A landscape with many valleys, sampled at points; each row gives a point and its height.
A ball rolls from a point to whichever of its 2 nearest points has the largest drop for the distance, and stops where none of them is lower. Distance is the straight distance between rows; heights are no part of it.
k720: [156 127 144 146  91 163 133  92 111 147 160 111 135 132 157 169 152  66
 135 114  75]  h=2.60
k484: [157 150 143 135 189 164 129 142 166 139 144 195  53 101 117 150 152 111
 161 138 138]  h=6.27
k553: [158 127 144 139 147 140 144 121 166 137 126 188  81  99 133 156 167 136
 123 121 142]  h=5.90
k263: [ 69 137 117  74  83 105 114 123 141  88 131 152 141 146 118 139 115 167
 148 146 135]  h=3.01
k55: [107 115 197 134 118  89 105 135 121  92 116 127 133 129 109 163 151 149
 134  99 161]  h=8.01
k428: [118  97 120 116 128  97 131 126 144  97  90 111 129  95 130 107  86 124
 117 145 152]  h=0.92
k379: [122 145 103 106  66 137 124  99 123 136 120 124 130 175  73 152  97 138
 146 123  97]  h=7.00
k214: [ 98 116 134 112 112 108 150 111  82  68 139  86 190 174 172  83 135 146
 113 141 133]  h=3.63
k219: [154 154  89  94 116 126 130 151 150 187 178 140  71  40 139 151 138 166
 137  89 166]  h=5.17
k658: [118 132 161 136 122 101 103 148 139 134 105 150 126 124  97 162 167 175
 158  77 153]  h=8.07
k901: [152 119 161 151 102 141 147  83 108 102 135 122 139 125 152 143 128  95
 106 118  89]  h=1.90
k581: [151 150 128 161 191 155 104 139 106 114 101 178  89 154 100 133 115 120
 146 123 104]  h=3.70
k891: [138 119 172 150  93 158 150 112 153 110 150 110 132 153  93 186 111 106
 151 110 133]  h=3.71
k40: [122  80 145 161 194 159 146 168 139 102 108 128 165 176 133  89 135 160
  72 176 171]  h=4.35
k390: [ 83 120 120 110 173  90 104 149 105 113  98 142 144 172 162 103 181 160
 128 122 161]  h=8.76
k816: [ 91 137 107 130 109  82 116 126 142  63 107 151 195 102 182  99 149 189
 118 144 131]  h=3.84
k364: [157 136 142 148  77 115 141  88 139  96 149 127 106  57 126 162  94 154
 112 108 114]  h=2.84
k561: [133 116 107 131 197 154 144 129  93 128 114 116 125 217 125  81 128 111
  86 163 133]  h=4.14
k429: [100 127 152  86  68  93 122  65 106  57 136  75 153 115 167  99 116 140
 127 133 101]  h=3.61
k912: [124 109 119 101 134 114 107 130  94 127  80 112 123 179  83 104  98 130
 100 152 127]  h=7.10
k123: [121 126 132 112 158 147 139 135 138 156 133 119 109 131 129 114 108  45
 141 179 123]  h=2.83
k91: [ 73 148 101  89 116  95  88 109 113  79 149 161 104 111 153 122 117 157
 126 140 110]  h=2.77
k860: [104 147 168 146 136 118  94 131 111  81 154 175 105  99 138 162 139 141
 147 103 111]  h=8.03
k221: [108 144 117 126  93 101 158 120 146  79 120 145 215 154 166 107 177 192
 108 152 135]  h=3.58
k562: [ 85 107 150 100  95 168 138 166  97 135 158 111 186 210 100 131 129 142
 141 150 132]  h=7.18
k313: [122 162  95 100 181 120  91 140  90 138 168 167  49  90 164 134 145 127
 141 112 127]  h=7.57
k191: [138 154 104 116 107 155 104 139 111 168 199 129 103  65 161 170 119  99
 165 105  96]  h=4.43
k114: [117 139 103 128  89 111  98 130 111 140 104 158 167 128 134 115 145 162
 118 126  83]  h=4.59
k178: [114 114 177 153 162 103 109 147 111 103 118 132 116  96 134 140 126 112
 149  92 142]  h=7.95
k605: [126 108 143 110 103 126 112 112 155 111 134 166  92  63 143 140 118 132
  85 161 116]  h=1.81
k958: [117 149 117 112  75 121 112  87 109 123 188 107 112  80 159 163 122 122
 144  92  90]  h=4.08
k439: [159 123 121 135 117 160 177 109 151 173 120 147 155 173 138 134 190 130
 134 115 130]  h=4.98
k951: [128 109 178 122  98 116 131 156  95  72 112 101 182 179  77 122 147 198
  76 169 165]  h=4.55
k258: [148 128 112 136  97 119 132 126 169 189 160 105 103  67 143 169 161 137
 144  71 154]  h=5.54
k937: [176 153 136 178 151 164 127 138 131 146 116 165  95 105  81 146  88 101
 147 122  95]  h=3.26
k346: [132 113 114 111 143  99 132 146 104 151  82 124 163 182 139  97 214 174
 110 126 167]  h=8.70
k522: [ 95 105 130 112 136 165 147 175 103 174 139  97 181 189 127 120 137  91
 169 125 143]  h=7.29
k612: [154 152 113 161 184 176 137 137 164 160 117 147 121 130 116  96  88  46
 128 198  93]  h=2.28
k392: [103 129 117 105 198 138  89 134 129 127 158 168  62 112 179 137 164  84
 136 158 124]  h=7.42
k995: [113 126 155  88  75 106 106  64 102  87 161 103 107  88 172 128 130 113
 112 126  80]  h=3.81
k761: [141 102 135 138  91  90 126 121 168 182 123  46 114  96 120 170 150 110
 134  76 172]  h=5.83
k170: [134 117 139 116  55 109 123  86 154  87 127 141 137  70 146 143 124 160
  87 153 105]  h=2.36
k662: [ 81 133 137  93  81 116 140 124 137  81 148 144 184 178 135 129 146 171
 124 159 135]  h=3.25
k980: [116 118  97 137 139 130 109 134 108 134  88 155 176 168 156  90 152 142
  93 142 103]  h=4.42
k446: [133  89 154 132 187 141 173 149 151 131 122 117 133 156 148  99 149 101
  88 178 186]  h=4.07
k372: [133 122 156 136 126 145 158  97 128  88 134 158 134 167 145 140 151 131
  97 142 127]  h=2.65
k734: [137 105 120 141  93 123 160 135 185 175 120  71 160 131 123 157 146 123
 155  92 175]  h=6.07
k704: [157 134 141 167 140 159 164 150 161 191 121  85 142 152  76 145 113  81
 185  94 142]  h=7.63
k919: [129 141  74 150 185 136 137 139 174 141 106 161 102  94 132  92  80 117
 130 154 135]  h=2.48
k456: [117 115 116 159 140 104 126 151 134 105  68 137 165 116 126 105 109 157
 129 118 151]  h=1.30
k172: [151 163 110 118 169 139 126 146 146 154 139 169  44  88  93 138 110 127
 164 125 140]  h=6.52
k216: [149 155 140 112 109 103  97 112 114 123 155 153  51  80 103 169 134 160
 107 103 128]  h=3.31
k989: [125 126 122 129  84  85 132  98 105 114 112  78 163 140 128 137 129 143
 137  86 131]  h=3.28
k13: [136 100 153 140 132 169 172 107 133  87 131 103 143 134 144 106  68  71
 109 172 113]  h=1.25
k147: [113 110 146 110 105 178 141 137  98 115 140 113 162 193 101 129  88  97
 128 166 105]  h=7.11
k741: [109 155 115  98  93  76  88 115 110 102 147 150  96  71 140 138 136 183
 117 112 120]  h=3.02
k577: [141 134 171 154 165 123 166 152 126 159 123  60 140 148  77 116  93  52
 160 123 159]  h=7.79
k688: [168 178  85  96 140 158 104 166 136 194 154 160  52  86  68 122 103 163
 180  97 121]  h=6.70
k393: [166 172  87 132 116 165 128 123 141 189 160 109  81 115  78 162  93  88
 191 108 104]  h=7.97
k205: [143 126 121 163 130 168 165 145 122 184 120  98 176 173 120 133 135  93
 175  91 123]  h=7.45
k56: [133 112 184 105 152 157 152 126 155 133 162 100 105 130 126 132 118  22
 123 200 140]  h=3.30
k482: [118 116 149 103  73 134 127 121 102 115 118  92 146 193  61 139  88 138
 115 142 124]  h=7.05
k578: [125 160  59 108 113 137 133 108 107 153 130 136 107 143 115 132  90 115
 169 114  91]  h=6.92
k795: [130 145  92 114 150 163  76 163 105 151 173 160  83  46 163 113  79 103
 115 152  85]  h=7.17
k317: [120 132  79 120 143 122  92 148 110 123 148 135  97  25 163  94  56 137
 106 132 114]  h=7.09
k764: [149 126 148 118  93 113 130 121 121 168 105 121 166 192 113 134 226 174
 112 104 137]  h=8.62
k967: [104  95 120 148 199 124 118 129 192  90 114 142 117  78 176 101  98 114
  94 163 150]  h=1.66
k490: [160 161 124 148 133 173 127 143 185 203 160  80  96 141  68 166 125  65
 218 107 129]  h=7.83
k15: [ 73 105 138 107 105 146 113 135 142 108 142 162 173 121 182 121 133 113
 134 153 107]  h=0.95
k524: [144 125 131 100 166 125 115 146 141 190  84 139  81 150  77 102 148 101
 123 150 137]  h=2.61
k403: [124 103 102 142 170 130 123 116  85 104 101 120 165 203 158  75 143 145
  64 156 119]  h=4.28
k14: [146 136 111 150 148 129 126 134 133 142 109 143  94  85 104 113  64  98
 122 144 109]  h=2.82
k826: [131 164  92 101 142 142 117 166 113 187 195 130  75  56 147 153 128 119
 179  90 138]  h=4.79
k928: [ 84 119 148 145 103 133 113 124 115  67 127 141 205 138 174 100 111 138
 118 145  82]  h=0.37
k623: [138 120 109 139 144  61 148 120 117 133 103 100 117  86 152 127 143 141
 148  83 173]  h=2.41
k227: [ 97 110  82  96 141 106  80 136 108 143  80 131 121 137 121  87  97 121
 108 155 110]  h=7.13
k805: [128 147  64 126 136 109 122  97 110  91 152 144  83  65 166 107  67 150
 111 123 115]  h=7.04
k159: [113 125 110 126 202 140  77 131 132 112 159 146  70  63 185 108 102  83
 108 158  99]  h=7.28
k112: [140 114 127 132 116 173 199 128 122 135 140 122 177 202 122 127 149 143
 130 131 152]  h=4.41
k921: [103 126 107 158 223 144 135 139 189 102 127 144 114 111 151  97  82  85
 128 175 148]  h=2.06
k386: [ 87 124 155 143 171 126 122 162 116  96 117 164 156 177 143 123 163 153
 145 118 154]  h=8.80
k613: [151 108 134 136 154  79 135 138 105 149  66  94 131 130 122 109 150 120
 111 112 162]  h=1.84
k596: [ 98 164 145 119  62  86  93 116 106 112 135 120 186 154 115 138 151 159
 124 116  71]  h=4.75
k735: [148 131 161 165  76 123 131  97 151 107 135 103 118 118  92 188 113 142
 129  80 125]  h=3.29
k611: [136  95 182 122 177 140 188 131 156 107 143  93 109 138 125 104 111  71
  91 193 186]  h=3.75
k387: [141 140 120 163 100  81 131 119 123 129 117 104 149  84 141 153 144 168
 144  61 146]  h=2.90
k970: [106 135 151 108  93  66 121  97  85  55 120  72 174 151 139 101 131 159
 114 124 118]  h=3.48
k363: [138 131 133 139 116 101 153  90 134  78 112 153 160 151 153 118 178 177
  87 139 135]  h=3.20
k182: [142 132 126 120 126 158 132 130 130 179 142 125 112 129 128 156 142  62
 158 128 102]  h=3.32
k544: [125  87 156 137 104 144 162 160 166 146 108 118 189 132 128 138 145 130
 131 130 167]  h=6.34
k430: [104  85 148 134 115 170 151 131 124  75 124 111 191 142 154  88  74 112
 106 169 114]  h=0.80
k894: [162 137 133 125  70 121 110 100 147 188 123 115 122 156 101 163 207 162
 118  86 118]  h=8.53
k536: [151 136 130 107 122 145  96 133 133 138 164 194  56  49 137 152 132 145
  82 143 113]  h=2.62
k959: [154 173  71 107 116 154  98 134 107 181 139 162  75 119  89 136 115 152
 169  99  88]  h=6.82
k418: [158 134 152 168 139 121 138 135 129 154  98 136 135 150  96 153 168 156
 163  60 145]  h=8.17
k414: [119 150  69 106 100 117 131 108 127 123 141 143  93  89 123 134  69 143
 144 119 119]  h=6.99
k701: [150 101 152 107 170  98 133 156 131 170  74  98 104 157  85  96 162 117
  97 149 181]  h=2.25
k628: [116  96 137 121 163  91 122 138 184 106  90 120 104  63 137 101  91 112
  98 177 169]  h=1.26
k198: [160 147 111 166 122 135 114 148 132 195 122 136 123 105 106 143 163 174
 181  42 122]  h=8.31
k116: [119 139 169 124  68  99 118 135  99 105 127  95 202 192  86 134 164 180
 100 128 117]  h=4.67
k71: [117 133 114 147 190 132 126 132  97 108 105 137 120 179 126 106 104 105
 136 124 124]  h=3.95
k531: [173 156 110 170  81 130 119 113 136 186 126 135 137 120 114 154 174 174
 134  58  93]  h=8.42
k615: [123 128 126 124 111 146 182 101  76 103 164  97 179 209 151 119 142 125
 130 122 123]  h=3.94
k772: [155 139  98 125 114 149 148 109 155 174 129 171 109 118 137 144 166 145
 140 114 116]  h=5.49
k202: [119  78 159 140 161 129 121 164  93  76 106 107 167 176 114  90 141 174
  60 176 167]  h=4.46
k305: [144 117 107 174 170 169 158 121 150 117 106 135 147 140 142  90  65  77
 101 173 102]  h=1.76
k458: [119 116 167 127 148 109 134 142 121 125 117  91 112 127 107 139 102  82
 151 113 151]  h=7.88

Two balls start at each pair of points below. Name the first point that both come to, or write none.
k71, k178 => none
k159, k313 => k970
k531, k734 => k970
k860, k392 => k578

Where does a ball stop that starts at each point below?
k390 => k970
k596 => k428
k386 => k428
k761 => k970
k490 => k970
k553 => k970
